A landscape with many peaks, sampled at points; each row gives a point and its height.
From any point a climber steps to the highest of the 2 points nearest to it. It stops when none of these is higher. Distance is the straight distance between rows; heights are no part of it.
J_388 height 44: [ 57 160  95 152 135 143 125 122  66 192 162  64 106 133 126 124 100 137
  88 162 124]
J_321 height 483: [182 107  70  93 171 147 134 116 136 155 154 141  98 140 180 140 104 117
 135 144  96]
J_492 height 464: [126 119 172 133 155 109 124 184 165 157 163 155  57 167 101 181 155 153
  96 132 152]
J_549 height 62: [156  82  54 139  90 105 160 151 132 134  97 179 135 147 143 133 146 132
 130 120  56]
J_583 height 57: [ 71 163 119 160 137 123 108 102  51 151 196  83 114 123 139 150  95 117
 102 138 148]
J_595 height 421: [121 116  98 106  87 120  94 103 144 136  46 100 182 121  73 103 120 144
 129 106 104]
J_144 height 434: [121 116 156 122 104 116 118 173 164 129 107 157 149 149 113 126 151 184
 152 106 152]
J_996 height 383: [ 91 152 207 158 127 126 133  84  87  90 142  89  89 119  84 134 152  94
 130 153 130]
J_108 height 371: [ 86 131 118 114 155 138 132 136 147 171 131  93 123 105  84 102 166 116
  47 143 106]
J_979 height 529: [125 102 131 149 170 135 159 169 140 147 148 169 145 122 149 159 168 114
  74  99 130]
J_305 height 389: [174 134  99  94  90 149  60  90 151 171 117 148 100 160 108 140 105 116
 143 167 126]
J_593 height 556: [153 124 151 150 171 158 126 148 113 162 125 155 152 153 141 151 169 111
  97  99 110]
J_410 height 361: [154 156 112 104 105 154  32  96 116 174 164 132 108 173 125 141  88 129
 141 145 156]
J_513 height 567: [142 155 139 140  94 164 136 152 152 175 101 164 158 130 148  70 192 125
 124 145  75]
J_89 height 418: [143 139 110 113 109 143 156 128 150 108 125 182 151 101 158 106 131 117
 144 159 164]
J_470 height 72: [118  98  84 138  84 118 166 133 115 133  93 138 157 143 127 127 127 120
 103 118  64]
J_679 height 518: [ 98 128 103 162 136 160 167 138 118 107 137  93 104 131 143  79  69 120
 149 179 196]
J_919 height 370: [152  90 135 148 113  89 130 119 107  98 115 140 116 139 114 187 128 113
 134 105  86]
J_360 height 420: [109 116 120 110  86 118 120 121 131 152 108 110 122 155  94 138 113 144
 111 139 114]
J_985 height 429: [125 159  83  79 102 111 125  78  95  94 130 121 160  86 157 117  87 120
 149 155 133]
J_59 height 456: [111 130 205 158 134 116 147 132 139 101 150 150 118 102 117 131 194 114
 133 125 130]
J_346 height 541: [184 138 116 155 128 163 123 156 150 145  93 175 143 122 155  76 199 128
 167 114  83]
J_220 height 319: [179 137  71  80 140 106 111 100 133 121  99 175 150  89 166 121 136 155
 177 131 114]
J_451 height 552: [174  98  91 128 140 116 119  94 183 112  88 156 140  61 112 114 135  88
 129 133 133]
J_628 height 336: [126 112 184 151 111 127 119 127 138  71 110 105  79 153  69 120 109 104
 151 146 155]
J_93 height 394: [158  94 118 130 139  84 104 123 138 129 111 125 112 129 107 186 134 149
 137  76 103]
J_620 height 571: [153  90 118 130 164 148 132 155 153 104 110 107 107 153 121 115  73 114
 127 115 144]
J_210 height 403: [135 127 123 119 110 106 102  92 140  86  47 107 176  85  81  91 139 140
 160 100 126]
J_519 height 549: [ 98 138 135 192 113 125 184 132  72 101 171 154 133 123 153 177 114  88
 111 160 197]
J_477 height 450: [113 149 150 108  76  96 118 156 133 145  96 175 173 148 121 137 174 196
 148 117 126]
J_22 height 585: [137 130 149 119 152 158 107 111 138 149  85  96 144 132 109  78 157 136
 141 114  99]
J_785 height 609: [114 115 131 118 187  89 154 160 186 128 135  90  70 124 122 125  92 190
 141  96  94]
J_163 height 358: [102 122 177 184 102 150 149 155 105  88 122 107  67 187  86 116 118 105
 133 151 142]
J_528 height 415: [158  92  74 130 135 102 108 149 165 147  81 130 131 131 109 155 138 180
 134  56 128]
J_168 height 616: [161 103 134 103 148 148  83 121 163 113 114 101  91 154 104 118  76 128
 170 135 158]
J_660 height 396: [131 106 101 119 126  94 131 122 149 116  91 117 129 101 121  97 161 171
 168 100  87]
J_259 height 357: [143 136 181 126 124 147 103 101 139 114 112 126 108 138  87 120 141 107
 147 149 148]
J_188 height 461: [202 116 165 151 189 159  82 120 117  94 133 145 140 129 132 161 117  62
 138  99 161]
J_675 height 667: [ 89 156 163 138 149 175 109 156 120 163 151 118 148 145 113 139 138 128
  81 128 197]
J_23 height 117: [163 157 169 122 181 193  92  93  92 136 128  91 134 149 137 104 125  92
 146 129 110]
J_288 height 586: [166 123 133 168 144 153 117 135 121 166  82 137 145 145 115 123 199 118
 118  81  77]
J_162 height 410: [125 108 174 177 184 135 125 149 110 104 105 116 156 112  76 144 167  89
  79  74 128]
J_94 height 498: [115 174 151 115 122 129  84  76  59 128 164  97 192 115 151 117 101 110
 122  96 118]
J_82 height 482: [122 152 193 129 129 123 154 125 110 119 157 151 115 137 151 138 174 143
 157 137 125]
J_229 height 177: [123 120 142 106 147 113 123 152 128 109 163 118 128 138 151 172  67 154
 133  99 187]
J_783 height 628: [ 91 169 149 128 147 151  73 131  95 173 196 122 158 143 142 154 115 137
  85  99 183]
J_828 height 390: [120 143 154 159 120 114 118 169 164 136 102 122 148 109 120  92 224 172
 164  79 110]
J_193 height 588: [140 158 139 122 121 160  62 130 113 189 160 160 177 157 137 168 127 119
  80  99 152]
J_217 height 27: [ 93 183 142 114 117 158  82  98 112 196 135  77 107 148  99 110 132 153
 120 164 153]
J_6 height 433: [142 129 136 101 150 116  70 119 131 177 152 113  78 154  97 170 133 131
 101 129  95]
J_939 height 513: [154 116 135 137  79 110 114 130 178 101  75 184 146 102  94 116 160 128
 152 130 136]
J_797 height 657: [137 122 141 103 126 130  95 115 164 109 136 102  51 146  94 133  78 149
 173 164 189]
J_181 height 372: [125 154 116  76 131 128 139 114 115 107 111 126 132 124 164  71 140 167
 189 160  96]
J_801 height 473: [128 123 109 156 148 179 159 174 102 127 153 133 144 165 168 143  76  97
  93 128 193]
J_840 height 519: [177 104  90 121 166 153 142 138 150 165 131 150  88 149 163 105 154 120
 135 140  67]
J_605 height 508: [143 150 134  94 100 173  90 132 137 114  66 128 187 153 111  80  93 150
 162 133 174]
J_84 height 517: [123 129 164 107 169 124 150 128 128 123 167 123  94 133 169 127 140 164
 166 126 126]
J_285 height 335: [141 173 136 139  98 155  70  93 107 151 153 151 116 131 123 150 104 115
 143 166 197]
J_463 height 170: [175  96 121 162 204 148 100 133 139  99  86  93 148 108 109 119 128  99
 125  55 158]
J_759 height 512: [107  92  87 140 146 142 144 161 146 118 108  98 139 123  89 119  81  85
  48 119 129]
J_619 height 578: [ 52 150 124 112 114 112 138 121 108 132 164  86 163 106 133 144  89 158
 105 118 187]
J_853 height 603: [136 128 158 157 137 121 166 120  83  70 175 147 133 122 163 181 106  79
 130 129 180]
J_209 height 547: [ 81 147 114  97 112 119 151 113 111 129 137 111 203  94 153 126 105 143
 104 112 155]
J_350 height 402: [ 99 106  70 102 101 109 132 132 160 162 126 117 116 129 110 147  86 140
  80 134 126]
J_907 height 214: [149 121 164 152 137 143  96 144 101 121  83 114 186 165 104 152 128 139
 135  58 144]
J_739 height 256: [169 140 162 123  98 120  71 100 121  92 131 164 150 130 112 176  98 107
 159 126 177]
J_86 height 419: [112 113 150 129  97 124 105 193 206 108 100 138 139 125  99  82 162 179
 179 115 152]
J_161 height 397: [107 157 105  71 119 103 149  75  86  95 127 105 119 104 161  96 117 153
 176 169  95]
J_634 height 192: [151 106 134 164 181 148 119 149  95 107  85  76 162 152 123 122 108 119
 129  47 123]
J_96 height 454: [153 127 138 103 157  90  96  91 180 179 129 139 112  82 116 140 197 148
 123 136 109]
J_866 height 469: [ 99 113 135 135 132 150 139 167 186 136 133 139 106 127 108  98 145 125
 100 148 175]
J_479 height 478: [107 136  90 109 124 148 172 137  85 106 129  84 172 148 169 105  56 125
 125 129 142]
J_282 height 506: [ 99 144 150 115  81 119 136 153  83 134 141 142 162 179 140 179 109 177
 124 108 146]
J_400 height 82: [102 118 100 122 105 105 163  96  85 139 124 110 161 111 134 148 135 107
  90 121  56]
J_681 height 481: [103 110 140 119 177 143 138 163 169 146 126 111 133 121 123 104 139 139
  96 110 147]
J_112 height 441: [161 141 155 106 162 123  91 128 184 206 137 152 116 124 123 138 197 155
 104 142 129]
J_158 height 35: [ 77 164 120 101 140 130 109 105 109 197 164  58  92 138 120 123 126 163
 101 152 117]
J_989 height 362: [113 125 181 123 108  68 109  95 139 136 108 109 120 113  72 153 186 166
 143 112  88]
J_457 height 409: [ 75 172 176 151 117 116 145  67  68 109 162  78  96  95 117 138 136 117
 145 167 143]
J_204 height 98: [139 155 139 121 156 181 101  90  85 128 136  58 107 160 135  86  93 100
 154 155 122]
J_562 height 480: [ 94 135 144 136 119 117 128 181 143 179 148 126  87 179  93 178 130 164
  70 131 142]
J_587 height 443: [116 159 143 158 124 139 140  78  87 130 163 129  87 111 137 145 134 102
 142 185 153]
J_800 height 497: [109  79 124 157 148  60 167 163 187  76 134 123  86  79 113 142 126 140
 137  93 105]
J_242 height 432: [173  76 118 147 152 119  99 161 190 116  78 140 106 139  94 136 145 153
 146  68 160]
J_42 height 246: [141 129 127 115 134 149 153 159 102 140 126 149 149 172 171 124 134 158
 147 116 103]
J_904 height 386: [ 84 114  93 115 139  98 160 143 156 142 163 111  94 108 128 156  91 138
  78 135 145]
J_796 height 428: [139 162 164 102 140 127 133 132 178 186 154 157 123 110 160  95 205 172
 131 157 131]
J_441 height 553: [130 146 157 145 139 133 133 108  97 122  86 103 165 114 125  88 184 149
 155  84  82]
J_873 height 611: [106 144 118 115 108 131 162  86 131 100 102 118 169  70 126  77 125  98
 122 150 132]
J_711 height 576: [139  97 112 126 203  88 169 145 164 102 143 108  81  97 158 127  97 167
 157  86  97]
J_135 height 470: [104 149 147  94  74  77 118 138  84 114 107 151 161 167 122 173 138 193
 156 113 107]
J_480 height 644: [131 141 152 117  99 115 110 116 117 182  97 126 142 164 107 132 177 171
 136 125  71]
J_412 height 536: [146  83 119 154 179  72 175 138 152  57 132 108  82  94 138 140  88 123
 154  91 100]
J_118 height 479: [201 113 127 142 152 142 106 113 152 101  93 166 122 116 129 117 156 123
 185 112 131]
J_403 height 360: [ 80 136 191 136 130 106 135 114 128 128 133  88  79 119  70 117 181 119
 102 151 104]
J_923 height 535: [136 144 146 151 106 108 142 124 138  94 109 152 133  75 135  83 203 125
 181 126  72]
J_48 height 523: [ 99 125 116 108 126 140  74 149 131 163 131  81 145 158  97 137  67 140
  79  92 137]
J_926 height 153: [166 116 164 153 192 178 118 141 152  96  94 123 164 120 129  82 132  99
 147  88 174]
J_299 height 299: [185 129  95  79 120 114  89  95 136 132 137 178 130 114 154 167 116 135
 165 147 129]
J_831 height 601: [193 128 118 119 133 181  80 107 125 150  83 122 127 177 115 105 113  99
 147 145  86]
J_644 height 639: [104 135 102  94 120 127 151 138 155 182 146 142 159 120 155 120 149 162
  97 139 140]
J_211 height 659: [ 85 116  96  92 127 111 147 157 186 180 120 118 163 106 138  94 152 192
 102 111 122]
J_15 height 377: [143 150 163  90 114 130  91  92 122 125 118 126 133 131 117 127 130 147
 167 140 139]
J_63 height 345: [145 135  96 101 144 130  95  88  98 133 175 116 139 114 166 139  89  97
 123 120 115]
J_720 height 387: [143 143 109 102 132  98  91  93 123 122  73 105 162  96 111 119 152 178
 170  83 117]
J_136 height 474: [114  92 168 155 167  75 140 161 182 104 146 126  54  97  95 144 167 137
 126 110  97]
J_306 height 583: [135 111 109 111 158 139 145  99 162 103 121 115 148  70 135  87 114  88
 119 146 147]
J_509 height 276: [180 156 130 100  88 123  87 104 122 119 105 196 175 104 135 159 112 120
 149 133 154]
J_141 height 232: [177 121 150 118 104 105  64  90 107  74 133 121 117 142 107 162  73  97
 178 130 147]
J_668 height 505: [115  94 119 142 162 140 171 183 152 130 148 142 115 136 150 122 124 125
  96 108 120]
J_703 height 477: [ 87 151 175 146  76 112 130 101  87 116 127 132 168 118  96 174 138 104
  91 121 137]
J_526 height 350: [104 125 176 121 125  85  97  92 136 133 128  97  91 106  54 158 168 119
  98 137  96]
J_895 height 562: [121 166 155 136  89 127 144 133 121 105  80 170 177  81 141  78 176 139
 156 130 100]
J_241 height 359: [ 71 140  97 113 124 122 142 144 169 195 136  89  88 125  97  92 148 156
  70 175 130]
J_825 height 217: [167  95  96 158 159 152 181 131 118 104 134 161 146 114 175 123 128  59
 108 128 104]
J_252 height 270: [148 113 115 128 151 138 151 135  80 140 130 114 126 172 162 143 107 132
 129 106  62]
J_237 height 391: [116 115 151 166 134 154 175 158  96  95 127 104 106 178 130 120 104 101
 113 125 106]
J_909 height 584: [ 97 168 137 117  70 119 158 104 109  81  76 153 190  69 131  72 138 119
 132 152 121]
J_375 height 699: [113 162 180 121 118 154 107 145 139 184 124 134 159 164 115 135 164 159
 102 124 161]
J_352 height 635: [118  99  71  74 131  86 154 140 181 114 127 130 108 101 148 110  97 186
 154 132 117]
J_934 height 132: [105 115 129  93 179  85 145 123 138  92 147  75 141  79 144 130  74 162
 143  91 147]
J_640 height 158: [ 79 121 137 119 124  79 173 149 135  86 167 120 108 114 140 169  78 167
 131 120 184]
J_980 height 459: [118 183 125  82 101 129  88  63  98 136 129  99 176  80 135  99 105 125
 136 137 119]
J_379 height 612: [ 66 146 106  93  95 112 155 136 148 158 145 114 140 119 138 120 117 192
 115 147 174]
J_865 height 75: [111 163 119 148 132 153  94  93  51 143 173  81 106 157 151 124  76 112
 143 150 138]
J_753 height 446: [124 139 107 104  81 128  67  77 109 142 121  95 126 143  93 129  91 109
 122 139 105]
J_233 height 551: [151 130 161 147 119 112 150 100 117  72 138 159 148  98 135 159 123  75
 131 137 166]
J_487 height 19: [ 69 160 168 131 113 153 119 114 109 147 120  57 109 155  82  93 126 149
 121 153 145]
J_236 height 637: [116 150 127  91 118 142 109 141 104 204 133 108 159 188 146 138 127 179
 109 112 104]
J_957 height 500: [108 101 101 126 125  87 189 120 125 118 146 109  67 117 144 116 127 130
 130 142  35]
J_931 height 34: [108 116 101 136 106 126 164 170 192 125 126 175 178  66 152  82 173 128
 119 127 133]
J_198 height 661: [138 101  99  87 120  89 126 143 183 146 117 128  82 135 122 117 115 188
 159 135  99]
J_385 height 53: [176  91  73 131 113 118 130 154 169 152 105 194 119 132 145 133 165 145
 146 122  96]
J_699 height 468: [150 113 134 119 149 101 130  93 168 139 141 151  81  87 119 133 183 112
 128 158  90]
J_67 height 411: [150 143 112  85 108 114  84  86 152 193 143 134  85 135 120 154 150 143
 126 170 111]
J_309 height 93: [ 94 115  97 112 162 121 163 107 114 147 141  97 164  85 155 123 129 111
  76 113  87]
J_4 height 392: [150 134 105 110 137 115 161  92 140 163 169 182 112  84 176 165 170 107
 103 163 109]
J_465 height 408: [182  97 169 166 182 146 130 145 111  62 123 117 112 159 125 137  90  60
 145 112 159]
J_464 height 559: [131 156 127  87 135 172 100 111 153 166  81 114 191 105 126  66 132 156
 130 123 136]
J_678 height 466: [156  92 154 187 141 121 153 132 101  64  94 110 126 134 114 114 146  88
 155  88  84]
J_536 height 489: [ 62 151 113 130  88  89 192 123  95 119 169 144 115 110 160 144 134 167
 144 174 158]
J_395 height 351: [115 140 106 110 105 103 185 104 135  94 155 163 116  77 171  97 161 122
 159 178 106]
J_990 height 467: [118 104 116 131 168 127 166 145 148 121 130  91  71 130 128  89 118 127
 122 131  69]
J_440 height 543: [189 136 122 136 106 178  99  97 100 115 117 139 104 177 124 125  94  73
 150 164 125]
J_788 height 452: [164  77 141 147 142 126  91 152 183 105  94 157 130 132  76 163 123 114
 124  93 176]
J_200 height 223: [156 114 124 118 154 130 131 133 106 107 119 135 167 129 159 145 117 142
 156  95 133]
J_830 height 364: [ 98 114 152 163 111 149 178 176 131  97 141 134 123 142 144  94 141 112
 126 127 124]
J_564 height 369: [155 111 169 146 171 135 129 140 119  82 156 125  71 153 122 160 100  95
 137 129 156]
J_199 height 476: [103 154 113 141 139 149 154  90 108 119 153 102 117  98 149 103 104 104
 136 180 180]
J_723 height 315: [123 158 167 164  97 141 101 105 118 134 145 164 112 125 101 177 137 100
 121 167 209]
J_861 height 636: [124 106 107 111 143  84 144 147 180 155 123 106  64 148 106 138 103 176
 123 117  64]
J_105 height 595: [112 158 117  72 106 130  89 136  85 155 105 115 183 172 141 129 107 195
 153 113 112]
J_603 height 363: [102 130  86 125 170 131 184 144 123 151 177 107  73 124 173 145  90 140
  97 145 119]
J_358 height 393: [120 117 132 156 174 136 124 123 131 139  92 106 168  90  95 117 174 102
  85  79 108]
J_116 height 488: [112 108 117 133 138 144 118 139 161 115 126 122 111 109  80 133 111  83
  75 147 177]
J_476 height 199: [133 113 118 168 144 158 195 142 100 122 151 158 123 136 163 127 156  68
  86 138  81]
J_278 height 499: [ 96 129 132 110 146 133  94 177 137 187 140 107 134 168 100 166 112 155
  56  95 135]
J_262 height 590: [126 171 123 138  93 170 173 138 123 179 125 182 172 118 172  93 170 116
  93 150 115]
J_607 height 610: [105 144 112 106 110 130 117 127 130 126 142 112  90 142 130 125  73 180
 179 173 205]
J_627 height 507: [ 90 126 121 167  83 114 157 116  85 104 149 127 135 129 118 177 106  85
  86 144 148]
J_817 height 555: [124 124 172 118 202 135 147 168 156 145 156 113 110 134 169  95 161 183
 164  97 122]
J_436 height 405: [110 176 161 113 107 155 110 110  89 127 135 108 151 154 135 121 105 151
 155 138 172]
J_614 height 514: [152 123 162 158 145 130 114  99  82 100  86  91 143 144 101 123 151 111
 150  93  78]
J_184 height 184: [115 118  96 163  95 136 190 132 128 124 155 165  98 117 154 114 153  85
 105 174 107]
J_125 height 439: [144 147 125 125  71 123 141 114 152  91 123 196 115 102 127 122 133 118
 162 183 174]
J_621 height 145: [ 93 107 139 101 131  82 153 139 151  71 132 116 145  86 125 134  90 164
 149 110 187]
J_575 height 437: [116 162 133 135 111 184 149 134  82 119 127 124 147 165 158  97 102 138
 160 158 177]
J_942 height 511: [186 125 142 167 150 146 102 143 180 126  94 156 114 105 121  90 206 129
 175  86 127]
J_867 height 587: [129 114 121 127 174 126 145 169 177 135 132 136 143  89 165  88 177 174
 160  86 135]
J_61 height 171: [ 90 137  75 177 105 159 188 118 119 154 143 147 108 104 148  82 140  95
 107 206 140]
J_24 height 277: [106 152 138 185  97 171 113 128  60 140 130 108 117 177  97 144 110  88
 103 161 150]
J_354 height 532: [185 104  97 145  85 128 114 106 173 113  66 187 138  97  96 115 141  87
 132 142 112]
J_195 height 550: [190 109 101 132 160 173 119 122 120 159  93 131 117 170 147 101 148 114
 146 122  58]
J_462 height 447: [172 106  80  94 156 142 141 113 152 113 156 148  85 129 177 120  84 122
 161 167 145]
J_872 height 240: [171  90  62 137 143 127 153 119 114 107 154 152 121 114 164 164  87  43
  90 142 124]
J_534 height 544: [137 121 170 151 144 103 116 118  90  95 182 145 121 128 136 212 122  85
 108 105 146]
J_531 height 261: [141 100  78 142  95 104 154  96 123 106 153 157  92 104 131 177 107  61
  99 173 127]
J_877 height 105: [ 93 120 126 106 162  95 158  94 105 113 155  67 123  83 136 134 110 115
 108 114  88]
J_949 height 501: [170 129 184 151 158 145  95 124 113 110 147 164 131 128 120 188 146  80
 115 112 152]
J_795 height 380: [110 118 116 146 158 142 135 140 135 173  99 116 153 109  96 104 190 104
  58 114  71]
J_811 height 417: [135 104  95 150 105 114 149 164 132  88  88 143 153 126 138  93 150 145
 166  98  91]
J_578 height 398: [ 94 144 102 112 155 126  72 122 122 164 185  96 104  98  92 150 113 112
  62 135 156]
J_922 height 546: [110 165 147 102 116 129  96 108  55 131 131  94 195 149 147 135 107 156
 143  93 100]
J_87 height 455: [135 103 181 159 182 100 125 194 165 124 146 140  56 147  93 165 159 146
 117  96 110]
J_303 height 198: [157 137 116  98 122 111  98  94  82  78 157 100 107 147 149 139  55 117
 188 144 141]
J_20 height 515: [161 126 162 160 153 141 145  98 127  95 127 166 124  88 126 134 160  54
 111 148 120]
J_498 height 349: [110 132  71 115 143 150 137 162 155 213 150 116  77 157 131 125 125 149
  69 168 133]
J_187 height 671: [135 155 156 104  98 139  85 131 128 208 116 135 139 188 111 146 163 165
 109 139 115]
J_394 height 416: [176 129  78  98 134 164 146 123 153 120 133 179 131 120 184  97 101 120
 160 172 167]
J_749 height 510: [124 139 125 172 130 169 170 145 107 125 156 166 132 140 156 147 129  84
  95 161 182]
J_445 height 234: [133 137 184 146 109 160 109 138  80 115 100 111 175 187 110 145 100 117
 131  98 137]
J_213 height 573: [108 128 115 105  92 120 147 151 144  93 132 142  89 151 134 108  94 171
 174 162 170]
J_918 height 614: [100 166 118 111 124 150 163 118 120 197 142 130 158 118 159  95 177 137
  84 152  96]
J_386 height 404: [ 92 139 168 149  91 139 123 181 184 121 111 117 149 109 109  59 190 138
 163 129 112]
J_349 height 460: [ 74 157 162 139  71 124 138 114 115 158 101 134 190 118  87 136 164 120
  63 125 130]
J_929 height 279: [127  93 100 142  84  81 176 100 123  92 138 158  84 113 122 164 132  90
 113 159  78]
J_900 height 538: [147 139 104  95 124 150  97 141 154 138  60 139 178 125 123  75 137 177
 165 115 138]
J_270 height 414: [110 157 127  97 146 115  62 120 142 209 179 110  98 128 101 160 150 151
  71 144 144]
J_140 height 381: [106 146 143 107 162 127  66  93 132 128 166  79 103  87  85 127 118 101
  92 138 153]
J_580 height 347: [146 156  99  72 139 117 104 107  93  90  81 139 159 127 169 102 119 162
 200 138 106]
J_129 height 496: [122 133 185 120 131  82  78 105  95 112 182 123 114 133 121 206 113 135
 136  95 139]
J_852 height 542: [ 80 147 139 120 112 120 157 158  84 150 146  95 135 181 138 163  82 182
 107  93 109]
J_597 height 40: [106 118  93 136  77 125 164 175 203 156 144 176 138 104 144  96 180 123
 100 157 120]
J_642 height 442: [137  88 109 160 135 137 149 170 164 113 104 121 108 130 126  83 148 117
 148 110  75]
J_35 height 554: [134 131 108 120 123 153  42 131 128 161 146 131 169 159 109 140  81 102
  76  95 152]
J_814 height 531: [111 133 105 138  93 111 177 145 106 111 157 160  82 151 162 145 111 164
 168 177 161]
J_682 height 516: [ 95 132  77  92 108 142 157 148 110 121 117 123 203 135 165 106  81 151
 118 120 153]
J_398 height 640: [109 126 110 118 132 111 129 128 161 162  95 125 192  88 123 109 174 175
 113  83 126]
J_782 height 471: [165 107 169 167 146 140 102 142 150 107 110 175 149 123  88 174 145  79
  92 102 176]
J_155 height 294: [131 128 105 100 131 107  58 122 142 158 196 148 127 126 147 178  77 140
 102 101 172]
J_983 height 373: [146 143 108 103 143 123 173  77 148 132 165 170 113  56 180 113 158 104
 135 175 120]
J_976 height 45: [139  98  97 152  90 114 148 186 187 154 137 180 130 122 149 121 191 131
 123 132  80]
J_959 height 255: [119 158 174 155 102 166  98 132  56 143 138 118 153 200 110 165 115 103
 101 110 131]
J_450 height 475: [132 142 124 108  69 154  69  97 133 126  89 114 160 149  82 113  82 117
 135 145 163]
J_149 height 448: [102 167 136 114  49 131 126 130 138 177  83 151 185 133 102 100 163 153
  95 142 121]
J_924 height 338: [141 112 110 133  63 100 148 112  75  96 108 143 117 173 122 169 101 104
 140 140  77]
J_674 height 436: [118 141 111 114  60 124 115 130 137 142  49 147 187 135  95  88 151 153
 126 123  97]
J_962 height 613: [118 119 117 122 186 116 141 145 150 139 116 118 170  87 156 115 167 191
 139  49 155]
J_153 height 388: [176 110 107 128 172 126 120 115  93  93 168 107 145 127 181 141  57  67
 137 108 129]
J_592 height 465: [149 109 132 129  68 101 127 127 151  75 120 181 100 143 101 160 108 127
 164 163 181]
J_697 height 484: [181 117 114 147 124 174 135 139  88  95 134 136 112 191 157 134  66  77
 155 153 159]
J_13 height 539: [119  88 133 156 153 138 146 182 157  86  94  97 110 153  81 104  82 101
  94 106 136]
J_377 height 328: [129 109 117 138 118 116 179 132 139  70 148 143  97  98 161  91 151 104
 178 156  81]
J_315 height 568: [ 82 134  91 153 120 125 148 129 106 130 146  98  93 121 136 119  50 169
 173 191 203]
J_8 height 435: [141 111  77 115 135 119 137 135  96 103 147 104 181 128 176 134  44  92
 113 100 142]
J_472 height 509: [123 126 154 152 118 112 131  97 152 117  90 118 125  79  91  86 192 112
 144 126  67]
J_339 height 342: [129 130  95 113 165 135 161 172 155 184 165 133  63 163 160 143 108 160
  96 143 110]
J_222 height 200: [167 108 129 119 155 129 116 163 106 103 144 146 174 157 171 178  76 144
 153  76 167]
J_160 height 301: [135  72 102 147  99  76 176 128 152  54 127 145  86  96 122 123 121  96
 155 145  87]
J_336 height 458: [130 130 169 106 144  86  53 112 111 153 167 105  91 150 100 198 121 154
 124  92  97]
J_505 height 314: [164 126 112 103 156 148  73 116 142 147 175 148 131 123 152 158  91 110
 119 119 168]
J_257 height 412: [131 146 140 129 134 127 164 133 150 164 172 177 117 106 173 125 199 133
 115 155 112]
J_658 height 137: [155 142 168 142 184 192 114 120 110 112  96  93 175 131 132  83 125  88
 133 104 136]
J_915 height 438: [140 122  95 159 113 152 168 157  94  94 147 139 136 163 164 144  54  90
 131 148 205]
J_49 height 490: [162 127 150 137 145 131 114  88 152 129 129 162  92  84  97 143 171  61
  97 165 113]
J_182 height 430: [142  91 139 190 164 146 179 154  92  73 116 112 121 147 138 108 132  64
 119 103  75]
J_327 height 491: [141  90 121 129  73  89 123 148 174  69  92 168 112 126  97 126 122 138
 171 141 135]
J_9 height 589: [ 90 139  97 113  89 120 183 161  79 126 132 120 126 182 161 132  85 179
 134 134 106]
J_363 height 118: [ 96 125 120  89 163  91 105  97 134 129 170  72 125  83 133 144  83 139
 112 106 129]
J_157 height 615: [156 111 127 137 128 140  98 133 142 164  73 120 136 159  97 114 165 152
 135  95  92]
J_29 height 540: [108 127  92 102 117  94 189 139  98 120 151 132 101 136 176 131 118 165
 144 137  71]
J_725 height 296: [134 161 139 196  94 171 105 103  82 138 124 148 108 143  93 157 122  62
 113 190 173]
J_2 height 303: [152 113 108 139 112 130 160 111  69 113 146 125  87 170 160 157  98  95
 135 149  76]
J_330 height 431: [ 99 102 194 187 145 105 148 162 134  87 127 125 132 112  95 137 182 117
 114  83 115]
J_411 height 472: [122 139 108 138  98 171 159 130 103  89 111 112 118 164 141  67  84 123
 173 176 163]
J_329 height 376: [111 120 180 148 109  84 120 155 157 127 117 121 109 125  95 122 202 176
 163 103  93]

Where does a climber stop that starts at each point below?
J_526: J_9
J_597: J_949
J_505: J_211
J_200: J_949
J_141: J_375
J_184: J_853
J_339: J_157
J_498: J_211

For each start below, name every point that the climber comes to, in order.
J_155: J_505 > J_63 > J_153 > J_8 > J_479 > J_682 > J_209 > J_619 > J_379 > J_644 > J_211
J_640: J_229 > J_222 > J_200 > J_42 > J_252 > J_2 > J_924 > J_919 > J_93 > J_528 > J_242 > J_788 > J_782 > J_949
J_303: J_63 > J_153 > J_8 > J_479 > J_682 > J_209 > J_619 > J_379 > J_644 > J_211
